Points, in no order, along strands that fork and pass close to each other.
(in the rows, 128 means zero)
Points whose rows are less than 118 apart are linked; no others are. Some points are linked to none.
ger: [118 138  97 135 137 123 129  83 157 160 171 127 154 112  86 122 155  97
  93  99 122 121 146 125 145 182 178 137 116  96 103  87]
fupif: [147 137 154  90 138 113 155 123 156 153 112 131 198  97 119 102 183 137
  83  59 145 126 162 128 142 221 138 131 168 149 136 156]
sev: [ 97 140 160 135 184 145 127 124 135 108 184 148 135 159 151 108 164 103
 134  28 149 112 155 149 119 183  90 135 156 151 111 213]
Mev: [ 78 130 126 145 180 159 133 128 156 136 178 157 151 127  74 171 182 126
 100  61 137 130 153 108 137 171 143 141 129  98 108 110]
bida: [114 113 106 120 132 123 127 157 122 115 141 104 106 141 137  77  85 139
 138 196 131 145 128 161 111  78  99 163 122 124 108 117]
vogis: [127 109 120 107 149 114 165 150 123 123 143 140  92 128 124 120 156 153
 169 156 122 133 118 110 103  47  97 128 151 141 171 114]
rati: [115 165 110 119  79  77 105 137 136  63  86 105 116  90 137 161 148  71
 135 126 122 174 147 132 143  88 152 168 151  84 123 105]
Sozu: [149 132 143 121 115  59 136 149 120 157  84 111  98 150 167 163  75 153
  98 140 118  68 120 117 126 133 125 136 112 125 121 140]
sep: [134 145  90 147 101  77 159 118 151 116  98 101 127 100  67 130 166  88
  76 130  99 142 107 123 133 131 171 158  95 120 121  71]
fuzat: [129 127  76 129 114 106 124 122 146 126 144  86 132 113 116  60 110  94
 102 192 120 155 138 166 127 123 143 179 114 104  87  86]
puti: [139 127 151 142 141 104 153 135 125 146  89 146 150 149 105 170 180 136
 139  71 120 118 118  97 120 149 145 115 125 148 155 120]
Koso: [136 160 146 140  85 124  90 114 118 128  79 144 145 106 155 178 144 104
 141  77 133 152 125 106 157 141 159  99 151 119 147 149]
fira: [156 119 134  97 100 100 168 148 122 131  88 113  91 112 131 154  94 194
 109 172 124  82 101 108 117  93 107 110 130 156 162 133]
Nupin: [108 121 108 116 152 138 109 139 145 109 173 107 152 137 135  27 118  95
 131 156 141 155 165 198 113 146 104 167 129 127  94 145]
Dubuz: [152 149 131 113  70 160 138  81  98 131 107 137 138  54 105 155 181 144
 120 105 122 140 135  97 154 123 151  92 153 137 173 115]
kadag: [153 131 162 118 113 143 124 136 107 156  92 146 148 107 140 167 141 184
 105  80 147 101 151  99 134 168 128 102 152 140 141 158]
peme: [ 88 151 139 126 177 146 111 103 147  99 202 137 133 137 148 104 175  69
 148  31 134 130 167 153 128 171 103 143 164 126 112 197]
sevi: [ 81 127 125 153 170 169 126 142 143 123 147 168 128 139  79 198 168 140
 135  74 139 126 120  89 124 130 131 120 110 113 137 109]
difer: [149 103 159 152 113 195  80 130 112 106 116 160 130 158 165 159  88 125
 185 145 141 141  87 115 132 114 104  74 119 151 154 161]
kobu: [116 128  90 129 100 108 166 132 145 129  97 116 100  84  67 169 140 162
  51 142 123  98 106 111 132 117 132 150  95 123 143  80]
rege: [121 110 109 122 149 151 152 131 133 131 158 147  89 137 121 141 100 157
 164 190 124 125  94 112 125  54 100 115 123 120 148 116]
Vir: [159 112 163 100 135 122 121 181 108 141 108 114 114 142 161 106  92 180
 122 147 135  86 147 130  95 151  92 119 145 148 124 159]
Zipag: [135 115 155 130 123 169 109 119 111 127 120 161 110 132 155 174 109 146
 171 140 139 124  97 101 137  94 106  81 142 137 160 156]
Gar: [139 122 118 103  90  80 180 130 136 125  98 118  81 116 113 188  86 168
  99 180 105  78  65 103 131  74 115 117 109 141 165 123]
nezu: [133 157 144  75 134 110 132 125 159 124 131 123 186  88 148  76 180  94
 111  61 149 151 175 151 139 188 126 147 190 132 130 170]
riv: [120 129 154 135 180 121 117 128 125 146 164 146 138 172 166 118 122 116
 136  57 141  89 154 148 112 184 102 125 134 136 109 191]
Lubi: [135 110 181 122 174 126 127 200 123 125 118 138 111 167 144 138 135 176
 138 100 144  90 151 123  85 155  78 129 135 145 123 165]
dozoz: [133 112 147 120 131 180 126 182 149  91  74 136 181 110  85 146 134 180
 104 151 166 140 119 100 123 180 142  82 111 156 140 124]
Bib: [ 75 134 134 128 175 196 110 127 152 105 191 153 139 123  99 141 160 123
  88  66 153 131 171 138 132 187 117 134 137 103  98 155]
Sedar: [144 135 165 104 138 133 134 138 123 148 109 139 171 104 140 139 166 158
 106  53 158 116 166 117 132 197 127 125 162 139 141 171]
Domur: [121 124 105 128 122  71 164 158 140  90  93 109 106 130  95 126 185 106
 148 128 110 168 113 115  98  51 132 158 139 143 173  76]
Pelez: [162 113 160 150 156 134 157  79 103 190 163 150 137 172 136 121 122 140
 175 132  98 101 103 108 119 118 141  95 114 152 145 121]
fuvu: [124 111 103 140 137 163 143 110 130 160 152 131 121 134  90 147  94 154
 115 180 127 113  85 110 132 122 148 108  79 124 117  84]
lazap: [138 124 161 132 170  92 122 128 130 170 153 134 132 177 171 126  87 139
 125  90 129  63 151 137 116 170 115 126 119 126  98 167]
zigeg: [141 127 113  95  96 103 151 132 112 122 123 100  97  81 116  72 154 144
 119 149 118 152 154 135 115  77 116 154 161 138 152 100]
duvap: [139 144 147 139  85 113  79 123 118 134  79 137 130 122 191 161  99 111
 127 109 144 134 126 131 153 148 138 116 146 121 132 166]
difu: [173 106 153 101 111 122 150 154 104 145  95 111 113 115 133 107 102 201
 120 178 129  93 114 121 100 129 110 105 133 167 145 129]
tul: [124 105 104 144 168 156 159 108 126 146 207 136 101 119  86  78 169 126
 145 160 114 140 114 122 114  94 118 146 119 114 120  72]
zabin: [144 147 132 103 105 158 133  95 112 142 135 130 155  63 106 112 187 129
 117  94 133 153 168 112 146 159 148 122 170 123 145 129]
zuz: [154  94 156 148 112 166 101 132 112 100 121 138 131 198 177 130  82 115
 208 172 119 146  82 146 130  82  99 105 111 159 138 152]
Maded: [169 136 115 117  79 127 137  77 105 148 128  94 148  89 117  60 134 105
 129 161 108 158 140 154 138 125 155 127 143 139 127 106]
vol: [123 138 105 120  83  90 163 113 127 152 102 104  94 102 104 167  83 163
  59 171 110  85  97 119 138 105 138 143  95 125 133  97]
Vima: [ 98 105 106 150 184 141 152 142 144 158 168 142 105 174  86 168  91 158
 140 158 125  98  85 107 119 104 128 122  69 117 115  82]
vepuf: [106 162 117 117 122 125  56  82 147 109 166 132 132 114 179 140 113  53
 135  94 137 145 162 171 162 152 137 139 147  68  92 152]
vuge: [167 133 109 133  75  87 155  94 114 139 119  80 121  99 113  39 136 104
 108 170  89 149 118 156 120 119 150 148 125 163 134  92]
madot: [145 107 137 130 100 153  94 174 120  81  68 112 166 158 144 121  91 130
 162 186 149 157  96 132 110 123 132 103 110 161 137 142]
gupov: [130 152 139 148 113 105 133 111 125 133  79 142 156 118 110 189 193 107
 141  59 122 143 130  88 147 139 178 112 141 124 153 125]
Gozi: [101 127 122 153 142 153 111 148 139 110 113 148 152 146  94 182 132 127
 134 124 143 135 104 101 126 127 145 108  92 117 131 103]
Bolis: [142 128 134 143 134  76 159 153 119 140  89 120 135 147 126 135 149 130
 136 109 119 118 119 117 109 129 144 131 123 141 144 118]
dusu: [110 156 145 135 149 134 103  91 119 105 189 147 124 128 158 123 189  55
 175  40 127 155 167 141 135 135 110 147 167 109 127 171]
Gibib: [ 80 127 130 124 169 209 105 159 140  95 163 143 135 119  99 116 115 160
  79 124 165 133 163 151 131 181  99 128 124 115  83 160]
Vipo: [111 116 115 148 150 188  99  87 118 143 193 134 139 175 141  95  70 112
 145 153 115 112 137 174 145 135 114 125  85 118  83 140]
tepe: [102 132 126 143 135 128 104 147 132 137 103 148 123 146 138 194  90 144
 109 114 136 102 112 106 140 140 146 117 106 109 111 128]
dagu: [142 148 143 123  84  76 113 134 116 136  65 121 119 119 183 157  92 136
 103 114 132 102 131 130 138 137 129 126 144 128 131 160]
rufe: [150 108 134 132 136 164 144  89 105 177 143 137 131 141 119 134 105 167
 134 150 124 100 101 102 130 133 145  86 105 140 137 111]
mag: [145 145 124  86 127  87 119 123 147 129 123 105 169 114 156  33 145  83
 134 106 137 159 171 168 120 160 125 152 169 149 123 158]
Musa: [ 90 114 125 152 184 158 123 128 124 147 176 152  99 179 110 152  94 148
 143 129 124 102 112 124 118 117 110 119  87 113 111 124]
tarad: [107 112 112 120 146  85 170 169 136 101 126 128  88 134 108 137 179 127
 164 131 123 148 120 111 105  36 105 160 149 128 173  93]
nam: [131 146 126 120 109  93 115 142 126  98 103 109 148 132 150  83 140  84
 149 119 128 181 159 152 120 123 140 157 161 129 130 141]
Zeto: [122 143 114 141  99 139  57  67 133 129 159 134 130 136 182 144  81  59
 149 122 119 142 138 159 172 129 142 128 128  80  89 146]
mibi: [157 105 142 128  98 148 110 143 103 108  96 116 146 160 158 103  89 137
 181 187 125 157  99 144 111  93 117 108 126 167 140 137]
Seg: [137 113 110 111 155 127 132 136 135 146 172 100 132 118 133   4 131 119
 117 158 134 143 161 172 107 145 109 169 144 146 106 124]
sav: [ 93 155 102 135 102  80 114 151 140  97  87 116  96 122 139 192 124 103
 123 138 130 136 116 118 145  75 146 159 124  87 126 110]
Fik: [112 117 109 147 144 184 108 129 127 114 166 122 160 148 120  70  97 113
 130 171 130 149 144 171 123 147 122 140 101 122  94 133]
taz: [139 146  84 134 103  85 138  94 142 105 129  82 135  99  98  93 145  66
 105 158  96 157 133 152 135 132 174 166 113  98 103  67]
Megu: [107 128  88 117 102 114 111 146 125 101 131  87 107 124 137 100  81 114
 127 212 126 154 124 157 127  74 129 170 116 100 102 100]
vupi: [135 112 154 131 132 157 114 196 143  75  58 129 173 138 117 132 124 158
 127 151 159 151 114 116 102 161 133  92 111 163 138 136]
Vabeg: [121 152 101 129  95 113 124  82 112 141 142 116 108 108 131 147 108 107
 124 148 110 126 127 124 151  99 160 132 119  90 114 102]
tol: [114 155 125 126  99 101  88 156 134  58  94 115 133 121 154 123 147  71
 152 121 130 195 154 141 132 100 138 160 168 109 128 133]
kuf: [139 124 123 147 148  59 166 165 150 114  82 117 147 138  93 109 189 110
 117 105 115 150 125 125 106 142 152 154 126 148 140  97]
Pabuz: [105 112 147 144 185 186 127 117 110 158 193 163  99 157 130 139 100 158
 131 107 129  93 133 123 119 134 100 103 109 126 112 147]
vebov: [136 126 133 129 111 146 130 114 125 138 101 161 119 116 133 210 137 157
 143 111 134 103  96  76 147 101 131  70 132 139 170 134]
leli: [142 141 127 114  70 133 152  79 113 124 110 146 109  80 121 188 155 141
 142 127 111 125  96  85 155  71 136  83 154 129 188 121]
fito: [131 115 168 130 162 187 128 131  94 141 159 157 119 143 128 127 142 165
 154  91 138 114 140 117 109 149  95  91 140 145 142 161]
pifep: [107 160 133 122 120 133  76 101 130 111 165 142 107 105 180 129 139  68
 148  76 143 145 168 151 146 123 115 146 173  82 109 171]
tagab: [136 123 144 132 154  85 127 134 123 174 138 123 114 174 162 142  66 158
 119 136 124  59 126 129 120 149 117 124 101 122  99 143]
fis: [137 114 112 155 145  65 175 156 140 113 101 114 125 141  91  98 198  96
 155 115 100 170 110 118  97  94 152 158 125 152 150  74]
Perov: [133 111 140 140 130 168 107  95 123 140 150 150 110 180 164 177  46 136
 163 195 119 115  71 126 162  81 115 105  88 129 122 142]
Tesul: [116 142  97 141 102  72 160 146 155 113  82 106 120 105  84 159 151 124
  58 132 122 124 123 122 135 135 151 167  99 112 129  84]
girum: [154 118 116 130 128  86 166 116 134 179 121 119 116 109 102 117 129 163
  68 117 116  81 131 116 128 169 140 137 106 139 126  99]
deru: [122 117 163 130 162 145 134 177 109 123 128 152 115 148 135 144 151 164
 152  91 143 112 137 113 104 135  93 115 144 145 146 150]
Gabid: [ 93 147 104 151 120  78 102 152 144 119 103 121 121 151 144 176  90  98
 120 132 126 124 110 132 144 112 153 154 102  95 100 121]
vufu: [178 114 114 127 100 108 165 135 131 139  97  92 132  85 100  35 155 141
  76 155 105 148 127 141 106 160 137 135 134 174 127  93]
tute: [ 98 111 116 134 162 189 114 157 135 106 147 129 145 126  91  87 125 137
 114 158 150 153 146 156 117 154 113 130 112 121  97 128]
libog: [148 108 116 111 141 135 150 147 130 150 137 107 131  97 117  42 142 156
  92 155 134 135 148 140 114 162 115 146 137 149 117 110]
zabe: [131 121 136 141 117 179  98  74 114 167 171 141 123 174 169 143  48 125
 148 174 117 113 112 142 163 115 125 113 102 116  96 145]
Bupev: [157 155 129 112  78 153 114  67 100 145 137 114 146  78 137  90 146 104
 144 130 117 149 159 138 152 129 154 109 157 118 132 128]
Nin: [116 104 118 126 143 180 128 106 137 118 168 155  95 148 135 174  73 145
 177 201 123 120  69 105 152  54 102  92 112 119 141 133]

A fork is a point with three links, a tip a point with one. Leave the first point through the second and follow the links. Name the first fork or tip that comes.
Pabuz, Musa | Pelez
Bupev, zabin | dozoz
vogis, rege | Fik
tagab, lazap | Zeto
fito, deru | bida
Gibib, Bib | kadag

Name the points in between on the shortest way along the links from the first point to the second, in order.
Gar, Megu | vol > kobu > Tesul > sep > taz > fuzat
Pelez, taz | rufe > fuvu > Vima > Musa > Pabuz > fito > deru > Lubi > Vir > difu > fira > Gar > vol > kobu > Tesul > sep
leli, tarad | Dubuz > zabin > Bupev > Maded > vuge > vufu > libog > Seg > Nupin > Fik > Vipo > zabe > Perov > Nin > rege > vogis
Gabid, nezu | sav > rati > tol > nam > mag
